The views of a scene show one set of named points, each view turned or mirrored, and shifted as a whole, with a little noise and some points left out.

Scene 1
View 1
Q503: [-3.29 -1.10 -3.25  0.26 -0.39 -1.70  0.18  0.71  1.24 -2.09  0.68 -0.35
 -0.19  0.28  0.72  1.75  4.28 -1.97 -0.55  1.83  0.98]
Q26: [-2.86 -0.72 -3.72 -0.44 -1.42 -3.52  0.59 -0.29  2.93 -0.08 -0.73 -0.06
 -2.04 -0.74  2.68  0.79  3.39 -0.60  0.87  3.39  1.78]
Q154: [-1.45 -0.85 -2.17 -0.55 -0.18 -3.72 -0.05 -0.07  2.09  1.43 -1.77 -0.77
 -3.42 -0.26  3.70  0.26  1.32  0.11  1.69  2.87  2.06]
Q349: [-1.61 -1.28 -1.52  0.29  1.86 -1.08 -0.18 -0.09 -1.72 -1.54  1.63 -0.42
 -1.23  0.44  0.55  1.65  1.80 -1.45 -1.38 -0.23  1.21]
Q765: [-0.31 -2.86 -3.41  1.15  1.95 -3.17  1.62 -0.80 -1.37  0.51 -0.12  0.40
 -0.88  2.12  2.10 -0.32  1.62 -1.48 -3.32  2.29  1.74]
Q742: [-3.72 -0.09 -2.59 -2.40 -1.33 -2.44 -1.41 -0.51  2.21 -0.85 -2.04  0.14
 -1.77 -0.24  1.68  1.04  3.10 -1.29  2.23  1.88  0.92]
Q308: [-3.08 -0.34 -0.86 -3.78 -0.59 -2.48 -3.53  0.28  2.41  0.73 -5.75 -0.87
 -2.78  1.60  3.05  0.02  1.35 -1.25  4.54  1.89  0.35]
Q395: [-1.75 -0.65 -1.99 -0.22  2.49 -0.61  0.86 -2.77 -4.98 -2.79  4.93  1.78
 -0.75 -1.28 -1.74  2.29  1.38 -1.37 -3.82 -2.60  1.57]
Q68: [-1.85 -0.82 -1.82 -0.31  1.12 -1.73  0.00 -0.64 -0.89 -1.02  1.34 -0.12
 -1.82 -0.38  0.95  1.47  1.83 -0.92 -0.64  0.24  1.53]
Q189: [-1.78 -1.34 -1.42 -1.51  1.33 -1.78 -1.34 -0.65 -1.03 -0.35 -1.61 -0.08
 -1.58  1.52  1.39  0.42  1.17 -1.59  0.23  0.38  0.84]
Q862: [-2.19 -0.16 -1.40 -1.67 -0.10 -2.70 -1.12 -0.56  1.24  0.46 -1.22 -0.46
 -3.31 -0.76  2.60  0.90  1.33 -0.16  2.24  1.35  1.57]
Q964: [-0.64 -1.35 -1.11 -0.24  1.82 -2.38 -0.44 -0.20 -0.65  0.66 -0.67 -0.78
 -2.59  0.88  2.41  0.50  0.45 -0.72  0.08  0.85  1.53]
Q200: [-1.26 -2.33 -3.78 -0.42  1.40 -3.03  1.13 -2.24 -2.03 -0.12 -0.46  1.69
 -0.48  1.70  1.13 -0.39  1.80 -1.83 -3.26  1.49  1.57]
Q880: [-3.18 -0.35 -2.19 -0.99 -0.19 -1.49 -0.71 -0.16  0.57 -1.77  0.61 -0.13
 -1.39 -0.69  0.76  1.83  3.05 -1.25  0.62  0.73  1.05]
Q82: [-0.48 -1.78 -2.65  1.71  2.57 -1.83  2.07 -1.43 -3.41 -1.17  4.17  0.66
 -1.14 -0.30  0.16  1.44  1.40 -1.01 -4.28 -0.29  2.10]
Q860: [-2.42 -1.67 -1.98 -2.32  1.71 -1.08 -1.64 -1.41 -2.56 -1.55 -1.76  1.15
  0.06  2.62 -0.15  0.38  1.74 -2.84 -1.29 -0.43  0.20]
Q72: [-1.51 -1.46 -0.81 -0.12  1.64 -1.30 -1.22  1.22 -0.12 -0.59 -0.86 -1.58
 -1.66  1.49  1.66  1.19  1.54 -1.43  0.59  0.63  0.82]
View 2
Q349: [-2.04 -0.19 -1.62  1.32  1.17  0.73  0.02 -1.43  1.01  0.72  0.95 -0.20
  0.65 -0.94  0.88  0.72 -1.31  0.19  0.08  1.37  1.81]
Q862: [ 0.64 -0.36  0.28  2.54  3.10 -0.94 -0.90  0.85 -0.39 -1.07  1.69 -0.64
 -0.10 -0.55 -1.77 -0.39 -0.94  0.83  0.57  3.75 -2.40]
Q395: [-1.86  1.18 -2.25  1.29  0.50  1.20  0.71 -3.24  1.36  1.44 -1.69  1.42
  2.12 -3.25  2.08  0.47 -1.46 -2.94 -1.63 -1.04  4.71]
Q189: [-2.08 -1.36 -1.60  2.25  2.11  0.01  0.12 -0.39  0.04  0.00  2.77  0.99
  0.37 -0.82 -2.02 -0.26 -1.09  0.64  0.29  2.15 -0.40]
Q860: [-4.15 -1.38 -3.07  2.81  1.23 -0.32  0.75 -1.48 -0.41  0.75  2.58  2.36
  0.32 -1.97 -2.46 -0.15 -1.66 -0.56 -0.05  0.27  0.97]
Q880: [-1.39  0.90 -0.93  2.57  1.48 -1.33 -0.99 -0.33 -0.45 -0.14  0.21 -1.09
 -0.85 -1.16 -0.31  0.72 -2.18  0.06  1.04  1.76 -0.34]
Q154: [ 0.72 -1.40  0.25  1.47  2.48 -0.77  0.17  1.26 -0.84 -1.29  2.53 -1.43
 -1.13 -0.02 -0.87 -0.97 -0.36  1.35  0.29  5.07 -3.28]
Q742: [-1.14  0.29 -0.62  3.51  2.16 -2.64 -1.02  0.82 -1.82 -0.92  1.43 -1.01
 -1.75 -1.11 -2.38  0.00 -2.15  0.42  1.41  2.66 -2.84]
Q72: [-2.22 -1.10 -1.23  1.80  1.95  0.37 -0.64 -0.33  0.86  0.18  2.89 -0.42
  0.16  0.35 -0.94  0.70 -1.19  2.06  1.28  2.61  0.04]
Q82: [-1.43 -0.36 -1.95 -0.49 -0.12  1.94  1.94 -2.47  1.29  1.03 -0.35 -0.12
  0.79 -1.88  3.83 -0.05 -0.52 -1.52 -1.86  1.27  3.25]
Q964: [-0.69 -1.71 -0.80  1.13  2.26  0.90  0.43 -0.23  0.68 -0.18  2.65  0.09
  0.62 -0.22 -0.59 -0.45 -0.29  1.13 -0.18  3.44 -0.51]
Q26: [-0.30 -0.18 -0.41  1.81  1.13 -2.24  0.23  1.10 -1.91 -1.10  0.96 -2.44
 -2.87 -0.67  0.23 -0.40 -1.57  0.35  0.68  3.94 -3.27]
Q765: [-2.51 -2.82 -2.33 -0.42 -0.24  0.85  3.06 -0.84 -0.33  0.43  2.78 -0.10
 -1.23 -0.81  1.81 -1.14 -0.18  0.03 -1.31  3.14  0.05]
Q308: [-1.13 -1.60 -0.32  4.32  4.06 -2.25 -1.65  1.89 -1.39 -1.44  4.49  0.54
 -0.72  0.05 -5.89 -0.47 -1.47  2.36  2.09  3.82 -4.46]
View 3
Q349: [-1.03 -1.11  1.91 -1.61  2.00 -1.61 -2.02  1.79  2.02 -0.09 -1.82  0.94
 -1.04  1.72  1.22  0.74 -1.83 -1.94 -0.26 -1.23  1.60]
Q68: [-1.02 -0.29  2.81 -1.15  1.32 -1.21 -1.69  1.83  1.97 -0.18 -1.43  0.95
 -0.92  2.09  1.24  0.17 -2.90 -2.40 -0.49 -1.23  0.94]
Q82: [-2.26 -2.53  1.90  0.06  3.72 -1.90 -1.03  3.56  1.40  1.03 -1.87  1.11
 -0.90  2.77 -1.43  1.89 -2.38 -0.64  1.15 -3.44  2.27]
Q154: [-3.04  2.31  4.69 -0.51  0.72  1.01 -0.71  1.43  1.85  0.40  0.92  0.04
 -1.24  1.69  3.89 -2.74 -4.59 -5.20 -2.95  0.00  1.48]
Q860: [-0.80 -3.30  0.48 -2.23  0.64 -3.35 -1.59  0.43  3.48  0.39 -2.75  0.06
 -0.72  2.38  1.01  0.75 -3.03 -3.41 -1.94  2.43  1.15]
Q862: [-1.16  2.07  4.13 -1.11  0.19  0.00 -1.33  1.00  2.24 -0.44  0.15  0.48
 -1.11  1.79  3.61 -1.64 -4.84 -4.50 -2.00  0.51  0.02]
Q880: [-0.39  0.34  3.51 -1.81 -1.04 -0.94 -2.17  0.68  2.00 -0.72 -2.11  1.22
 -0.56  2.24  1.53 -0.76 -2.50 -2.87 -1.34 -0.98  0.11]
Q395: [ 0.50 -3.13  1.06 -0.61  3.04 -3.37 -1.74  3.16  1.98  0.09 -3.09  1.75
 -0.56  3.23 -2.10  3.72 -3.11  0.43  2.55 -2.55 -0.01]
Q200: [-3.52 -3.27  2.04 -0.08  1.35 -2.06 -0.10  1.96  2.48  1.85 -1.82 -0.11
 -0.44  3.48 -0.77 -0.14 -3.84 -3.40 -2.06 -0.03  2.30]
Q742: [-0.82  1.24  4.41 -1.83 -2.63 -0.47 -1.72 -0.22  2.49 -0.65 -1.55  0.68
 -0.37  2.47  2.62 -2.29 -3.77 -4.63 -3.18  0.77 -0.45]
Q503: [-1.79 -0.42  3.63 -1.94 -1.76 -0.80 -2.18  0.53  1.68 -0.21 -2.88  1.03
 -0.26  2.40  0.71 -1.55 -0.73 -2.81 -2.33 -2.02  1.52]
Q189: [-1.32 -0.82  1.91 -1.70  1.20 -1.72 -1.53  0.94  2.90  0.16 -1.10  0.10
 -1.06  1.59  2.64 -0.34 -3.56 -3.97 -1.94  1.66  1.22]
Q26: [-2.90  1.54  5.38 -0.53 -2.01  0.63 -1.06  0.78  1.53  0.26 -1.14  0.62
 -0.31  2.91  1.60 -3.04 -3.42 -4.46 -3.21 -1.52  0.91]
Q964: [-2.29  0.09  2.54 -0.98  2.71 -0.72 -1.10  1.84  2.25  0.51 -0.02  0.08
 -1.41  1.32  2.93 -0.55 -3.71 -3.83 -1.45  0.39  1.97]
Q765: [-4.58 -2.56  2.24 -0.04  2.45 -1.20 -0.13  2.33  1.96  2.15 -1.10 -0.19
 -0.79  2.62  0.10 -0.75 -2.70 -3.48 -2.27 -1.01  3.84]
Q308: [-0.83  2.10  3.42 -2.65 -1.58 -0.32 -1.70 -1.09  3.52 -0.79  0.11 -0.39
 -1.11  1.00  6.09 -3.07 -4.87 -6.72 -4.60  4.50  0.01]
View 4
Q68: [ 2.14  0.72 -1.21  0.50  1.93  1.65 -0.17 -0.98  2.48 -0.45 -1.47 -0.46
 -1.45  2.39  1.21  1.94 -0.92 -0.77  0.50 -1.72  1.52]
Q765: [ 4.56  0.26 -1.21  1.31  2.37  0.43 -0.12  0.50  6.83 -0.22 -0.36 -0.10
 -2.09  1.45  1.12  1.80 -3.37 -2.38  1.62 -1.73  3.36]
Q26: [ 2.79  0.99  1.42  1.48  2.75  1.63  1.45 -0.48  4.43 -0.82 -0.09 -1.80
 -0.09 -1.50  1.81  4.36 -0.47  1.03  2.07 -2.87 -0.46]
Q860: [ 1.33 -0.40 -2.16  0.68  1.61 -0.34 -2.88  1.99  1.79  0.55 -1.85 -1.70
 -2.24  1.17 -1.40  2.56 -1.20 -2.06  1.12 -2.08  4.19]
Q862: [ 1.32 -0.20  0.58 -0.93  1.35  1.32  1.54 -0.12  2.40 -0.41 -1.43 -1.98
 -1.62  0.38  0.79  4.09 -1.70  0.59  0.93 -3.26 -1.52]
Q200: [ 3.81  0.76 -1.79  0.60  2.94 -0.21 -1.64  1.00  5.40  0.14  0.01 -0.39
 -1.20  0.94 -0.01  2.28 -2.63 -2.36  1.49 -0.55  3.41]
Q72: [ 1.67 -0.91 -0.38  1.17  0.66  1.48  0.62  0.15  2.74 -0.35 -2.61 -1.65
 -3.09  1.81  1.00  2.31 -1.54 -0.75  0.99 -4.34  1.87]
Q349: [ 2.07  0.29 -1.81  0.95  1.47  1.54 -0.78 -0.57  2.40 -0.25 -2.05 -0.45
 -2.22  3.02  0.93  1.30 -1.02 -1.47  0.47 -1.99  2.80]
Q880: [ 1.36  1.05 -0.45  1.16  2.19  1.97 -0.22 -1.03  1.34 -0.59 -1.45 -1.16
 -0.62  0.98  1.26  2.93  0.69  0.29  0.92 -2.18  0.90]
Q82: [ 3.96  1.72 -3.00  0.89  2.77  1.71 -1.27 -2.05  4.30 -0.41 -0.71  1.81
 -1.32  4.60  1.87 -0.19 -1.68 -2.57 -0.01  0.69  3.58]
Q503: [ 2.45  1.15  0.04  3.37  2.45  2.07 -0.35 -0.70  3.01 -0.67 -1.20 -1.17
 -0.56  0.07  1.75  2.67  1.11  0.15  1.78 -2.89  2.63]

Which points are out of place in each view (at most two, in the order of its rows)? Write none if all are in place.
view 1 -> none
view 2 -> Q395
view 3 -> Q154
view 4 -> Q349, Q880

Scene 2
View 1
Q718: [ 0.69 -1.13 -0.82  1.02  3.59  2.06  0.37 -2.42 -0.66  3.36  2.46 -0.59
 -0.64 -0.29  0.90  1.25 -1.56 -0.23 -0.39 -0.87  2.05]
Q948: [ 0.88 -1.27 -0.22  1.38  3.96  1.11  0.32 -1.17 -1.15  3.28  2.55 -1.20
  0.28  0.21 -1.02 -0.17 -2.57 -0.25  0.22 -0.22  1.42]
Q2: [ 0.24 -2.03 -1.34  1.05  2.22  3.63  1.45 -2.44  1.60  3.95  2.40 -1.06
 -0.49 -0.67  1.17  0.76 -0.75 -0.46 -0.48 -0.29  0.90]
Q122: [ 1.64 -0.59 -0.55  1.98  4.63  0.84  0.57 -2.19 -1.31  4.22  2.25 -1.71
  1.29  0.98 -2.63 -0.79 -3.80 -1.19  0.39  0.40  1.40]
Q516: [-0.31 -2.20 -0.33 -0.26  3.14  1.91  0.15  0.00 -1.73  2.63  3.00  0.04
 -0.21 -1.46  1.64  0.20 -1.17  1.55  0.35 -1.07  1.65]
Q458: [-0.74 -3.18  1.90  1.48  1.99  0.48 -0.01  3.14  0.37  0.78  3.46 -1.97
 -2.27 -0.02  0.09 -0.27  0.33  1.28  0.14 -0.85  0.17]
Q188: [ 0.00 -2.96  1.30  2.63  1.86  1.00  0.91  2.37  1.67  2.32  3.20 -3.34
 -0.53  1.18 -2.49 -1.90 -0.93 -0.12  0.62  0.73 -0.90]
Q890: [ 0.67 -2.31  0.21  0.09  3.88  1.30  0.85 -0.39 -1.32  2.49  1.77 -0.49
  0.90 -1.38 -0.21 -0.36 -2.67  0.62  0.05 -0.56  1.25]
Q313: [ 0.66  0.75 -2.14  2.13  3.77  1.99 -0.95 -3.71 -1.77  5.11  4.14 -0.85
 -1.01  1.64  0.55  1.52 -1.42 -0.67  0.36 -0.64  2.87]
Q669: [ 0.94 -1.57 -0.18  0.97  4.12  1.02  0.66 -0.70 -1.60  3.39  2.36 -1.19
  1.40 -0.12 -1.66 -1.11 -3.28  0.01  0.59  0.14  1.17]
Q109: [-1.16 -2.72 -0.93 -0.74  2.61  2.39  0.23  1.85 -2.84  3.92  4.20 -0.10
  2.01 -1.47  0.79 -2.30 -1.62  2.81  2.00 -0.09  0.71]
Q601: [ 0.37 -2.39  1.29  0.21  3.92  0.14 -0.05  0.83 -1.77  1.06  2.16 -0.46
 -0.88 -1.21  0.43  0.42 -1.75  1.02 -0.21 -1.33  1.68]
Q169: [-1.26 -2.68  0.68  0.35  2.57  0.58 -0.74  3.87 -2.83  2.37  4.79 -1.10
  0.32 -0.24 -0.15 -2.14 -0.90  2.77  2.01 -0.35  0.53]
Q928: [ 0.65 -2.36 -0.31  0.36  3.21  2.34  1.49 -1.50  0.28  2.89  1.55 -0.67
  0.35 -1.41  0.41  0.21 -2.01  0.04 -0.43 -0.47  1.05]
Q791: [-1.48 -2.64 -1.49  0.88  0.92  3.72  0.76  1.36  0.16  4.94  4.86 -1.51
  1.04 -0.02  0.40 -2.25 -0.17  1.69  1.90  0.69 -0.38]
Q609: [ 1.09 -1.69  0.74  0.58  4.46  0.55  0.24 -1.43 -1.22  1.50  1.47 -0.40
 -1.13 -0.94  0.58  1.61 -2.16 -0.03 -0.92 -1.47  2.21]
Q947: [ 0.59 -2.76  1.19  1.91  2.89  0.77  1.15  1.26  0.73  2.28  2.31 -2.55
  0.13  0.40 -2.35 -1.52 -2.05 -0.32  0.28  0.44 -0.22]
Q918: [ 1.01 -1.43  0.15  1.10  4.22  0.69  0.42 -0.93 -1.49  2.87  2.22 -1.14
  0.48 -0.09 -1.16 -0.30 -2.93 -0.12  0.22 -0.37  1.49]
Q299: [ 2.39 -0.50 -0.57  1.66  5.23  1.02  1.01 -3.98 -0.77  3.73  0.96 -1.14
  0.88  0.29 -1.89  0.65 -4.10 -1.80 -0.64 -0.11  2.06]
View 2
Q109: [-0.73 -1.49  3.71  3.46  0.22  1.37 -2.33 -1.41  0.08  2.72  0.49  0.12
  3.01 -1.04  0.31 -2.11 -1.36  4.33  1.31  1.93  2.44]
Q169: [ 1.67 -0.68  2.32  2.77  1.27  1.77 -2.22 -2.79 -1.50  2.82  0.36 -0.45
  2.83 -0.39 -0.66 -2.45 -2.56  5.03  0.17  2.54  1.35]
Q890: [ 0.56 -0.39  0.48  2.20 -0.70  1.68 -0.03  0.22  0.58  2.75  1.71  1.78
  2.94 -1.82  0.16 -1.68 -1.40  1.47  0.54  0.44  1.80]
Q188: [ 2.62  1.31 -0.03  2.04  1.62  1.61 -0.18 -3.99 -2.45  3.39  0.13  0.23
 -0.61 -3.48 -0.19 -1.91 -0.76  1.60  0.59  0.46 -0.43]
Q601: [ 2.36 -0.20  0.15  1.99  0.44  2.46  0.42  0.12 -0.57  2.98  1.73  1.35
  4.22 -1.02 -0.54 -1.36 -2.91  1.87 -0.31  0.74  1.85]
Q458: [ 3.84  0.72  1.19  2.32  2.66  2.81  0.39 -2.65 -3.05  3.68  0.48 -0.31
  2.87 -2.29 -0.83 -0.94 -2.75  2.27  0.17  0.58  0.82]
Q516: [ 0.61 -0.69  2.11  3.10  0.80  2.49  0.04  0.20 -0.07  2.79  0.88  1.20
  4.20 -0.89  0.28 -0.93 -1.72  1.84  0.43  0.79  2.98]
Q718: [ 0.67  0.43  0.39  2.96  0.94  2.93  1.55  0.57  0.20  2.42  0.53  2.68
  3.06 -0.75  1.21 -0.62 -0.32 -0.96 -0.20  0.13  3.29]
Q918: [ 0.82  0.23 -0.70  1.97 -0.49  1.65 -0.01 -0.34  0.56  2.24  1.17  2.35
  1.84 -0.89  0.47 -2.07 -0.86  0.99 -0.28  0.99  1.66]
Q948: [ 0.62  0.38 -0.52  2.31 -0.04  1.88  0.08 -0.59  0.38  2.22  0.82  2.45
  1.52 -0.81  0.76 -1.90 -0.38  0.52 -0.28  0.98  1.93]
Q928: [ 0.33  0.03  1.14  2.66  0.13  2.17  1.07  0.20  0.13  3.11  1.23  1.80
  2.71 -2.91  0.74 -0.74 -0.56 -0.05  1.08 -0.60  2.21]
Q791: [-0.69 -0.32  4.03  4.02  1.85  1.77 -1.42 -3.23 -1.17  3.05 -1.05 -0.10
  0.79 -2.36  1.16 -1.40  0.47  2.56  1.82  1.12  2.19]
Q669: [ 0.16  0.01 -0.56  2.02 -0.94  1.12 -0.66 -0.69  0.87  2.20  1.18  2.25
  1.14 -1.16  0.56 -2.38 -0.46  1.28  0.05  1.09  1.34]
Q313: [-0.15  0.79  0.03  3.42  1.49  3.11  0.93 -0.20  0.67  1.26 -0.99  3.57
  1.85  1.94  2.26 -1.18  1.10 -1.28 -1.38  1.60  4.21]
Q2: [-0.15  0.46  1.90  3.42  1.38  2.75  1.66 -0.28 -0.25  3.07  0.02  1.97
  2.07 -2.81  1.58 -0.05  0.64 -1.36  1.13 -0.89  3.01]
Q609: [ 1.89  0.21 -0.66  2.02  0.16  2.73  1.44  1.16  0.20  2.62  1.65  2.53
  4.02 -0.87  0.17 -0.98 -2.01 -0.06 -0.52  0.15  2.42]
View 3
Q109: [-2.75  2.42  1.15 -0.48 -1.33  2.35  1.02  1.14 -0.08 -2.70  0.41  3.60
  1.75  1.23  0.03 -0.54 -1.69  1.47 -3.50  0.40 -0.20]
Q918: [-0.81  1.60 -0.50  0.18  0.40  2.25  0.06  0.11 -1.38  1.13  1.20  1.32
 -0.24  0.68  0.39 -0.56  1.43  0.40 -2.78 -1.91  1.45]
Q928: [-2.35  1.79 -0.99 -1.41 -0.94  2.29  1.43 -0.94 -1.70  1.90  0.26  1.46
 -0.53 -0.01  0.23 -1.88  1.03  0.72 -2.41 -0.91  0.58]
Q2: [-2.69  3.09 -1.17 -2.04 -1.26  2.53  2.85 -1.57 -1.81  2.15 -0.17  0.11
 -0.47 -0.72  0.83 -1.29  1.13 -0.27 -0.64  0.01 -0.49]
Q188: [-1.82  4.11  1.35  0.28 -1.05  2.57  3.20  1.70 -1.20  0.03  0.89 -1.78
  1.09 -0.60  1.61  0.11  3.94  2.16 -5.46 -1.17  1.10]
Q299: [-0.20  1.10 -1.92  0.78  1.21  2.45 -0.59 -2.12 -2.25  2.60  1.77  0.55
 -1.49  0.92  0.32 -1.31  2.52  0.08 -0.30 -3.34  1.40]
Q948: [-0.82  2.01 -0.39  0.07  0.39  2.34  0.40 -0.10 -1.39  1.03  1.12  0.87
 -0.15  0.53  0.56 -0.35  1.43  0.12 -2.19 -1.65  1.01]
Q458: [-1.49  3.16  1.11 -1.95 -1.04  2.00  2.48  3.18 -1.00  1.52 -0.25 -0.08
  0.87 -1.10  1.38  0.61  1.83  0.06 -6.55  0.41  1.54]
Q947: [-1.60  2.98  0.53  0.34 -0.61  2.40  1.95  0.99 -1.40  0.60  0.99 -0.55
  0.45 -0.07  1.06 -0.65  3.43  2.10 -4.91 -1.91  1.41]
Q669: [-1.01  1.82 -0.27  0.82  0.26  2.39  0.02 -0.25 -1.28  0.11  1.49  1.41
  0.09  1.13  0.34 -0.82  1.53  1.15 -2.51 -2.23  1.11]
Q601: [-1.11  1.13 -0.18 -1.71 -0.22  1.81  0.18  1.74 -1.08  2.08  0.12  2.41
 -0.15  0.03  0.32 -0.51  0.34 -0.20 -5.18 -0.57  2.00]
Q122: [-0.24  1.89 -0.63  1.64  1.09  2.64 -0.28 -1.03 -1.64  0.59  2.10  0.20
 -0.42  1.18  0.52 -0.39  2.50  0.80 -1.05 -3.10  1.13]
Q791: [-3.29  4.41  1.40 -0.55 -1.89  2.79  3.40  0.44 -0.43 -2.48  0.29  0.65
  1.95  0.15  1.02 -0.01  0.11  1.48 -2.18  0.85 -1.38]
Q169: [-1.54  2.82  2.05 -0.40 -0.79  2.08  1.02  3.46  0.10 -2.20  0.51  2.39
  2.11  0.65  0.71  0.92 -0.51  0.85 -5.91  0.41  0.89]
Q516: [-1.97  1.73 -0.20 -1.99 -0.80  2.09  0.89  0.79 -0.90  0.90 -0.17  2.81
  0.18  0.21  0.21 -0.68 -0.96 -0.43 -3.13  0.40  0.57]
View 4
Q609: [-0.21 -1.38  1.61 -0.04 -2.70  0.19  0.92  0.95  1.55 -0.45  1.82  2.06
 -0.03  2.28  1.49  0.05 -1.89  0.91 -0.89  1.22  1.40]
Q928: [-0.63  1.45  0.94  0.23 -1.84 -0.13  1.03  1.82  0.70 -0.82  1.68  1.52
 -1.95  1.43  0.83  0.85 -1.35  0.20 -1.68  1.81  1.09]
Q718: [-1.01 -0.03  1.82 -0.48 -2.45 -0.41  0.49  0.85  0.83 -0.84  0.98  1.54
 -0.33  1.11  0.23 -0.18 -1.48 -0.27 -0.81  2.54  0.38]
Q918: [ 0.34  0.35  1.66  0.91 -2.58 -0.82  0.82  1.48  0.49  0.06  1.42  0.38
 -0.19  0.55  1.53  0.91 -2.52  1.59 -1.84  0.35  0.43]
Q122: [ 0.01  1.63  2.22  1.79 -4.05 -1.45  0.95  1.22 -0.04  0.32  0.29 -1.33
 -0.05 -0.25  1.04  0.54 -3.38  2.00 -2.35  0.65 -0.15]
Q669: [ 0.55  1.37  1.61  1.32 -2.27 -1.06  0.85  1.87  0.28  0.25  1.33 -0.16
 -0.65  0.09  1.54  1.39 -2.77  1.74 -2.33  0.05  0.17]
Q109: [ 1.72  1.52  0.88  0.04  2.69 -1.42 -0.53  3.33  0.31  0.16  2.44  1.89
 -1.34 -1.09  1.44  3.45 -1.60  0.10 -1.94 -0.35 -1.09]
Q188: [ 0.21  1.04 -1.31  0.13 -3.01 -1.62  2.23  2.54 -3.18 -1.01  3.76 -0.43
 -0.87 -1.57  1.02  1.63  0.70  1.36 -2.64 -1.03  1.08]
Q458: [ 0.71 -2.11 -1.20 -1.51 -1.22 -0.95  1.63  2.39 -1.89 -1.24  4.76  2.09
  0.05 -0.39  1.45  1.58  1.50  0.53 -1.26 -0.96  1.39]
Q2: [-1.80  1.95  0.77 -0.73 -2.06 -0.53  0.91  1.43 -0.21 -1.49  1.19  1.35
 -1.99  0.58 -0.55  0.08 -0.20 -1.17 -1.27  3.27  0.48]
Q299: [-0.85  1.50  2.73  1.87 -5.04 -0.50  1.13  0.55  1.17  0.10 -0.31 -0.70
 -0.44  1.50  0.95 -0.46 -3.86  1.75 -1.98  1.81  0.62]
Q947: [ 0.31  0.97 -0.48  0.71 -3.23 -1.15  2.10  2.33 -1.85 -0.58  3.19 -0.26
 -0.92 -0.52  1.54  1.41 -0.44  1.81 -2.66 -0.85  1.29]
Q313: [-1.05 -0.29  3.25 -0.61 -2.77 -1.65 -0.60  0.13  0.38 -0.37 -0.61  0.10
  1.47 -0.93 -0.73 -0.59 -2.53 -0.49 -0.39  3.06 -1.72]
Q791: [ 0.28  2.73 -0.15 -0.76  1.25 -2.08  0.12  3.13 -2.06 -0.95  2.45  0.70
 -1.79 -2.60 -0.18  2.66  0.39 -0.92 -2.06  0.79 -1.29]
Q948: [ 0.05  0.51  1.61  0.71 -2.63 -0.99  0.72  1.45  0.14 -0.14  1.28  0.23
 -0.13  0.16  1.11  0.71 -2.25  1.21 -1.71  0.70  0.10]
Q890: [ 0.40  0.69  1.21  0.77 -1.30 -0.32  0.80  2.07  1.02 -0.16  2.02  1.47
 -1.26  1.29  1.74  1.43 -2.13  1.11 -1.87  0.51  0.94]

Which points are out of place in each view (at most two, in the order of its rows)? Write none if all are in place.
view 1 -> Q718
view 2 -> Q928
view 3 -> Q458
view 4 -> Q188
